Points, in no order, along strands that fork, close into loops and pass close to each other.
Two points are linked if the straight distance between their rows is under 67.6. Some points are linked to none.
Kesat: [ -3 -22  18  14  -7  -4  20 -39  -3  10   6  -7   8 -15 -28  -5   6 -24
 -23 -26  -2]
mun: [  6   8 -39 -10  42  22   3 -18  -3 -28   9  -2 -14   3   2  20  10  -2
   9  32 -15]
lilot: [ -8  -5  -6   9  -1 -16  -9 -15   6 -15 -16   7 -16 -23  21   8  -5  25
   4  28 -14]
fomor: [ 19 -46  47  -8 -16  -1  -2  -6  -6  -1  29   1  17 -11  15 -35  -5   1
 -24   4 -30]
tume: [ -3  -8  -9  21  -2 -12 -41  40   9  27  35  29  -4 -15  18 -13  24 -16
 -29  18  17]
kos: [-19  40 -14 -27   7  22 -22 -12   3  11  11  31  23 -20  24  -1  -3  22
 -35  23  -5]
Dab: [-14  21 -12   7 -20   2 -22  -5  -8  24 -29  22  -7 -20 -41  -8   6   7
   0  -2  37]
Kose: [  4  16 -22  -8 -29 -41 -21 -11  25   9  18 -12 -10   0 -15   2   5 -11
 -31  -4  15]
mabem: [ -4  -2 -12  10 -11  -5  -2 -31   1  21  -9  12   0 -17 -35 -12  14 -13
 -10  -6  11]
dasa: [-28  25  -7 -18  -2  27  29   4  -3 -13 -47   5  16 -11 -34  11 -14  -5
  43  -7  18]
bap: [-17   1  16 -11   6  11  35  20 -17 -32 -45   6  -9 -13 -37  29 -13 -10
  42 -17  14]
miget: [ 33 -15  26 -18 -23 -22  -6  11  21  17  24 -19   3   4  26 -45 -17 -14
 -37  19 -20]
sokog: [ -1  19  -2 -22  -8   4 -44   0 -21  25   1  21  26 -15 -18  -2   1  10
 -28 -18  25]
bov: [-22  24  -1 -13   8  48  42 -14  -9 -26 -20 -17  19   1 -33  11  -4  17
  33  11   9]
paz: [  6 -18   6  -1 -14 -14   6  -4   4 -43  11 -29 -20   4 -14  24  -4  11
  12  -7   5]
Pefu: [  1  16  -5 -11  10  18   8 -17 -20  -8 -18   5 -15  12 -21  11  16  18
  12 -12   5]
pur: [  6 -24   5   5  24  16  14 -26   0  -1  13  10 -25  -1  31   8  -1  -5
 -20  15 -28]
Ripil: [ -8 -22  32  12   5  15  13  -9 -30 -19 -27   1   2 -14  -6  24  -9  15
  29 -25  -4]
Zoneb: [ -5  13   0  -4 -18 -14 -36  15  -9  40   6  22  23  -6 -38   1   0 -28
 -24 -35  30]
Tesu: [ 10 -13   1   3  25 -15   4  18 -20  -8 -20 -16   1  26  -9  26   4 -17
  31 -33  -2]
vige: [ 25 -28  35  33  -5  19  21  16  -6  -1  10 -24 -11  14  10 -31   2   6
  42   4 -11]
zusiz: [  6 -10 -12   7 -14 -14  11  -2  22 -12  17   3 -43  14   7 -10  18   7
   0  19  -7]
damod: [ 16 -15   0   0 -12 -34  -4   7  27  20  14 -10  -3   7  37 -22 -13 -18
 -24   8 -13]
Bazem: [  6 -13   0  16  32  11  32 -25  -9 -13   9 -22  -9  -3  29  21  -2 -10
 -12  -8  -9]
Zized: [  3 -15  12  -2 -19  -5   2   2  -8 -28  -7 -13 -22  12 -56  31 -16 -26
  26 -25  23]
liru: [  4   7 -22 -15  13 -10  -6 -10   6   0  14  -9  15  24  21  15   0 -22
 -10 -33  -7]
fovi: [ 18 -25  16  22  -3  -1  -3  24 -13   8 -11   0 -21  30  -2 -23  16  11
  42  -1  -3]
kuben: [ 27 -32  32   3  -8   2 -16   0  -2   5  12  -7 -19  -4  35 -19 -20  18
  -1  44 -25]
vabok: [  3 -30  18   7 -18 -12  25 -20  10   6  25   9  -2  -6 -15 -34  19 -20
 -35  -8 -20]
zubo: [ -7  27 -16 -11  -7   1 -38  -7  -2  26  13  10  34 -37  -7  -7   4  -3
 -41   7  24]
fol: [  8  -9  -6  -2 -34 -41 -11  -4  26   7  19   6 -14  -7 -14 -30  12  -5
 -40  17   0]
nevor: [-19  36   1  -7  15  29  48 -18 -14 -38 -13  -6  -2 -10 -20  23  11  32
  20  18  -7]
suze: [ 11 -20  35  15   6  -3  29  10 -10 -35   4 -26 -14   4  39  17  -8  27
   9   9 -15]
tegoz: [-10   3 -10  12  33  25  41 -20  -5 -27   6 -40  23  -9   7  31  -8 -14
  10 -16   0]
Tese: [ 21 -11  14  -8  13  -7   9  11  -5 -25   5 -22 -21  26  36  12   0  12
  -1  -1 -18]
Visag: [  6  29 -18 -18  21  19  24   5 -18 -23 -19 -44  12  19 -58  24  -3 -17
  30   9  22]
vub: [-14   1  10  -2   7  34  29 -13  -8 -28   3 -29  25  -5 -25  31 -22 -18
  18 -36  14]
luz: [-15  -2  26   0 -27  -7   0  14   3  25 -20  32   3   0  11 -18   2  26
   4 -28   4]
fekol: [-19  41 -20   3   1  15  -6   4   0  37 -30 -12  41  -1 -20   1 -21 -28
  15 -16  36]
suduz: [ 19 -19  14   9 -34  -9 -22  24  13  17  18   5   8   3   5 -49   0   9
  20  13  -8]
Bemu: [  9   4 -18   1   9 -20 -42  11 -11  20   1   4  -1  -1  21   3   1   5
 -17  -1  15]
fuv: [-16  33   1 -15 -13 -14  24   1   5  -3 -38  -7  -5   1   9  11   0  21
  -1 -27   5]
fili: [-20  12  19   5   3  39  37 -15 -13 -43  11   8  -9 -10 -21  29   3  28
   6 -14   0]
mol: [ 27 -24  46  33   6  21  30  17 -13 -19  21 -25 -19  11  31  -8  -4  22
  17  14 -13]
bofip: [-18   9 -36   4   9  26  -1 -31  11   4   1   9  21 -24  -4 -10   1  -2
   5  24  -4]
zil: [ 11 -27  10   1   8   5 -20  14  -7  -8  16  29  -8  17  32  -7   5  21
  16  14 -29]
Kobem: [-23  -1  -1   4  -3 -12 -21  21  15  20   8  40  15 -34  47  -5  -1   6
 -29  15 -10]
Dutem: [ 39 -22  20  -8 -25 -11  -3   4  30   1  37 -31 -19  -3  12 -39 -20 -14
 -15  41 -22]
rerul: [  4  -9 -11  -4  32  24   8 -12 -19 -45  21 -12  -7   8  -8  32  11   0
  15  -5  -5]
subu: [  8   5 -14 -20  22  -8   4   9  -3 -17   5  -7 -12  35  29  18  10  -1
   2 -21 -14]
fiki: [ -9 -11  24  -3 -34 -19  -2  13   7  24 -23  13   7   4  -6 -12 -13  -9
   7 -41   9]
lur: [-17  16  -3   4  -4  -8 -22 -15  -2   2  -8  38  -9 -26  19   6  -2  37
 -10  37 -19]
raf: [  7   1 -35  21  26  -9  -1 -29  -8  -1 -17 -28  -4 -10  -6  16   1 -13
   4  18   4]
mek: [ 18 -18  28  23 -14  -7  13   0  -7 -15  23 -32 -22  29 -48  32 -11 -29
   8 -28  20]
dav: [-23  -5 -22   6  17   5  -2   2  -4  -2 -25   9  28  -8  -1   8  -2  -9
  38 -27  -1]
lalem: [-11  14  -8 -29   3  12   7  -2  -2 -16 -10 -19  31  14 -22  28 -22 -24
  29 -41  10]
Pogef: [-10  26 -41   9  15   6 -30  11  11   8  19  32 -20 -11   9   4  20   1
 -20  29  12]
dol: [-16   5  20   0 -14 -11 -19   5  -3  17  -6  44  10 -17  27 -10   3  30
 -11   4 -12]
zov: [-19  18 -16 -14   2  49  22 -17  -3  -5 -16 -23  42  16 -21  -7  -8  10
  25  20  15]
Kup: [ 10 -30  44 -10  -9   3  -1 -16  -2   5  14  18  -2 -12  38 -16 -13  19
 -30  27 -36]
kenus: [  2  22 -11 -30   4  12 -21 -31  -8  17   4  20  25 -27  -6 -14   1   6
 -53  19  -2]
guso: [-10  47 -20 -15  21  12  25   0  -8  -7 -40 -22  24  -6   9   8   2  21
   9  13   3]
rom: [-11  33 -20 -21  33   4  28   5  -5 -21 -22  -1  12   1  27  18  12  17
  16   4 -20]
bokid: [  9  -4  11  -3 -29 -37 -33   0  -1  30   3   3  21  10 -39   1 -11 -32
 -17 -29  11]
vot: [-21  32 -19   1  10  22  11  16  -7  17 -54  -9  36  -4 -28  -1 -18 -14
  39   3  32]
Kirak: [ 26 -25  28  28 -18 -17  12  -3  -3 -24  31 -48 -32  15 -23  17 -11  -1
  -4  -4  13]
kopur: [ 17 -22  -1  15 -17 -14 -39  45  10  27  31  13  15   0  16 -44   9 -14
  -8  15   0]
lil: [ -6  45 -28  -4   0   4 -21  13 -12   4 -32  -2  -3  -6 -40  11   6  15
  12  11  42]
mim: [  4 -23   2  -3   9   4  11 -28  10   5  23  16 -11  -5  10 -17  14 -16
 -38  10 -30]
Rane: [ 18  -1   4  -7 -24 -39 -19  -3   6  19  16 -15   0  26 -10   1  -3 -17
 -19 -21   4]
vigas: [-14  -9  10   4  -9  -8  13   4  35   9   8  31 -22  -1  47 -23  -4   5
 -10  31 -37]
kida: [  9  -5  -7   2  -5 -34 -22  25   1 -15 -16  -1 -14  -1  25   4  -2  29
  10  27  -4]
buzuz: [-16  32 -19  -4  19  -1  16   1  10   5 -12  18  -7   3  43   5  11  13
  -7  -1 -15]
fik: [  6 -29   6  25   2   0 -22   9 -14  11   2  31  -7  13   4 -21  16  12
  26   1  -7]
neti: [ -5  17 -25 -27   0  -1 -11 -16   6   0   7 -24  39  13  -2  19 -16 -25
   1 -31   7]
Dilo: [-13   9 -14 -13   1  26  21 -47  10  -5  13 -13  21 -13 -13   2  -2 -11
 -10  -7   0]
poka: [ -5  -6  -1 -13 -25  -8   0 -17  11 -24   3 -11 -10   1 -39  17  -6  -4
   9 -26  14]
Tas: [ 15 -21  41 -11 -42 -19  -9  12   0  31  -4  -2  15  11 -11 -35 -16  -4
  -2 -26   4]
kamo: [-10  24 -49   1  32  12  -5  -4  10 -13  -3  20 -22  -2   4   8  19   1
   3  42  -7]
vil: [  3 -25  45   9 -23  18  20 -10  -6 -23  26  -3 -21   2 -28   7  -3   9
  -8 -28  11]
Tepog: [  4  27 -17 -11   5  -9 -12  20 -20   1 -40  -4 -13  14 -46  22  -1  -8
  23 -12  30]
loz: [ 12   6  -4   5   5 -20 -19  12 -19  17 -22  -2  -9  26 -23  14   2 -11
  14 -31  17]
ravo: [ -3  -9  -4  12  12  -5 -28  49  29  33  24  28 -19  -3  43 -23   2 -12
 -30  33  -9]
bib: [  1 -10  -1  22 -20 -29  33   9  29  -9   2 -21 -30  19   5 -19  14  -4
  18  -1  -4]
rutos: [ 13  -6  15   6 -12 -18   0  18  16  -4  -6  -9 -28   4  38 -19  -8  31
  15  48 -25]
vip: [ 11 -25   8 -10  18   1 -17  23  30  26  19  31 -24   5  22 -29  -7 -18
 -44  43 -29]
Podu: [  7 -26  26  29  -3 -24  27  12  -9  -5 -20 -32 -12  16  -8  12  -9 -17
  31 -27   4]
kavu: [-27  17 -26   2  10  24  -5 -13   6  16   5  42  25 -16  -3 -16  18  -3
  -1  -3  -5]
Taru: [  9 -11 -12  14 -22 -21  -9   6  29  13  17  19 -29  -1   5 -30  16   4
 -13  31  -2]
dom: [  6  -6  -7  -8  24   1 -30   6   2  25  16  43 -14  -7  15 -17  14 -11
 -58  30 -12]
gare: [ -3   1  -1   2   0 -22  17   4  19  12  -6   6 -15   9  49 -12   1   7
 -15  -3 -16]
rosu: [ -2  24 -11 -17  -5  30  18 -33   0   1   0 -44  26  12 -32   5 -17 -10
   1  -1  19]
deko: [-14  45 -25  -3  20   8  -2  13  -8  17 -34  -8  32  -9  24   9  -3  13
   7  -7  17]
Gef: [ -5   9 -33   2  11  -1 -48  20  10  19  39  25   0 -22   6   6  17 -22
 -38  17  21]
bire: [  2 -23  12  -1  19   7 -11  -2 -26 -24  -7  14   1   4  12  17   4  27
  28  -6 -19]
kefo: [ -7  28 -14   0   5  -2 -39  15 -20  19 -18  10  13 -11  14  13   4  18
  -6 -12  27]
dofud: [  0 -28  18  41   7  -4  36 -12  -5 -11   1 -25 -11   1   6  13   0 -15
   9 -23  -1]
fenom: [  4  11 -18 -13  28  13  33   6  -9 -49   4 -31  -3   3 -43  31  14  -3
  28   3   4]
kedi: [ 19 -33  32  -4 -24  -9 -11   4   0   6  16  -8  11  10   8 -25  -7   5
   3 -14  -9]
Sume: [-21   0 -11  -2  10  17  -4   2  -7  21 -14  35  22   1  -2  -5  10 -11
  15 -40   2]

A fork is a point with three links, a tip a point with one. Leave the first point through the second and follow the links. Name the first fork or tip that comes.
Tese / suze | Ripil
Ripil / bire | Bazem
dol / lur | kedi
sokog / Zoneb | bib

A piece is all that can be reached along the links. How many separate loops has the piece of each point below (a circle has one, a figure eight two, a Y none), and how many tips (points with one link)?
fovi | loops 1, tips 1
buzuz | loops 0, tips 5
fenom | loops 1, tips 3
fekol | loops 0, tips 4
poka | loops 1, tips 0

A tip is a point with one link. Name the tips that can be reached along the links from each point below, in the order of the rows.
Zoneb | kos, Bemu, Dutem, vigas, bib
tegoz | Ripil
Dilo | bap, fekol, fili, dav
dol | Visag, Kobem, dom
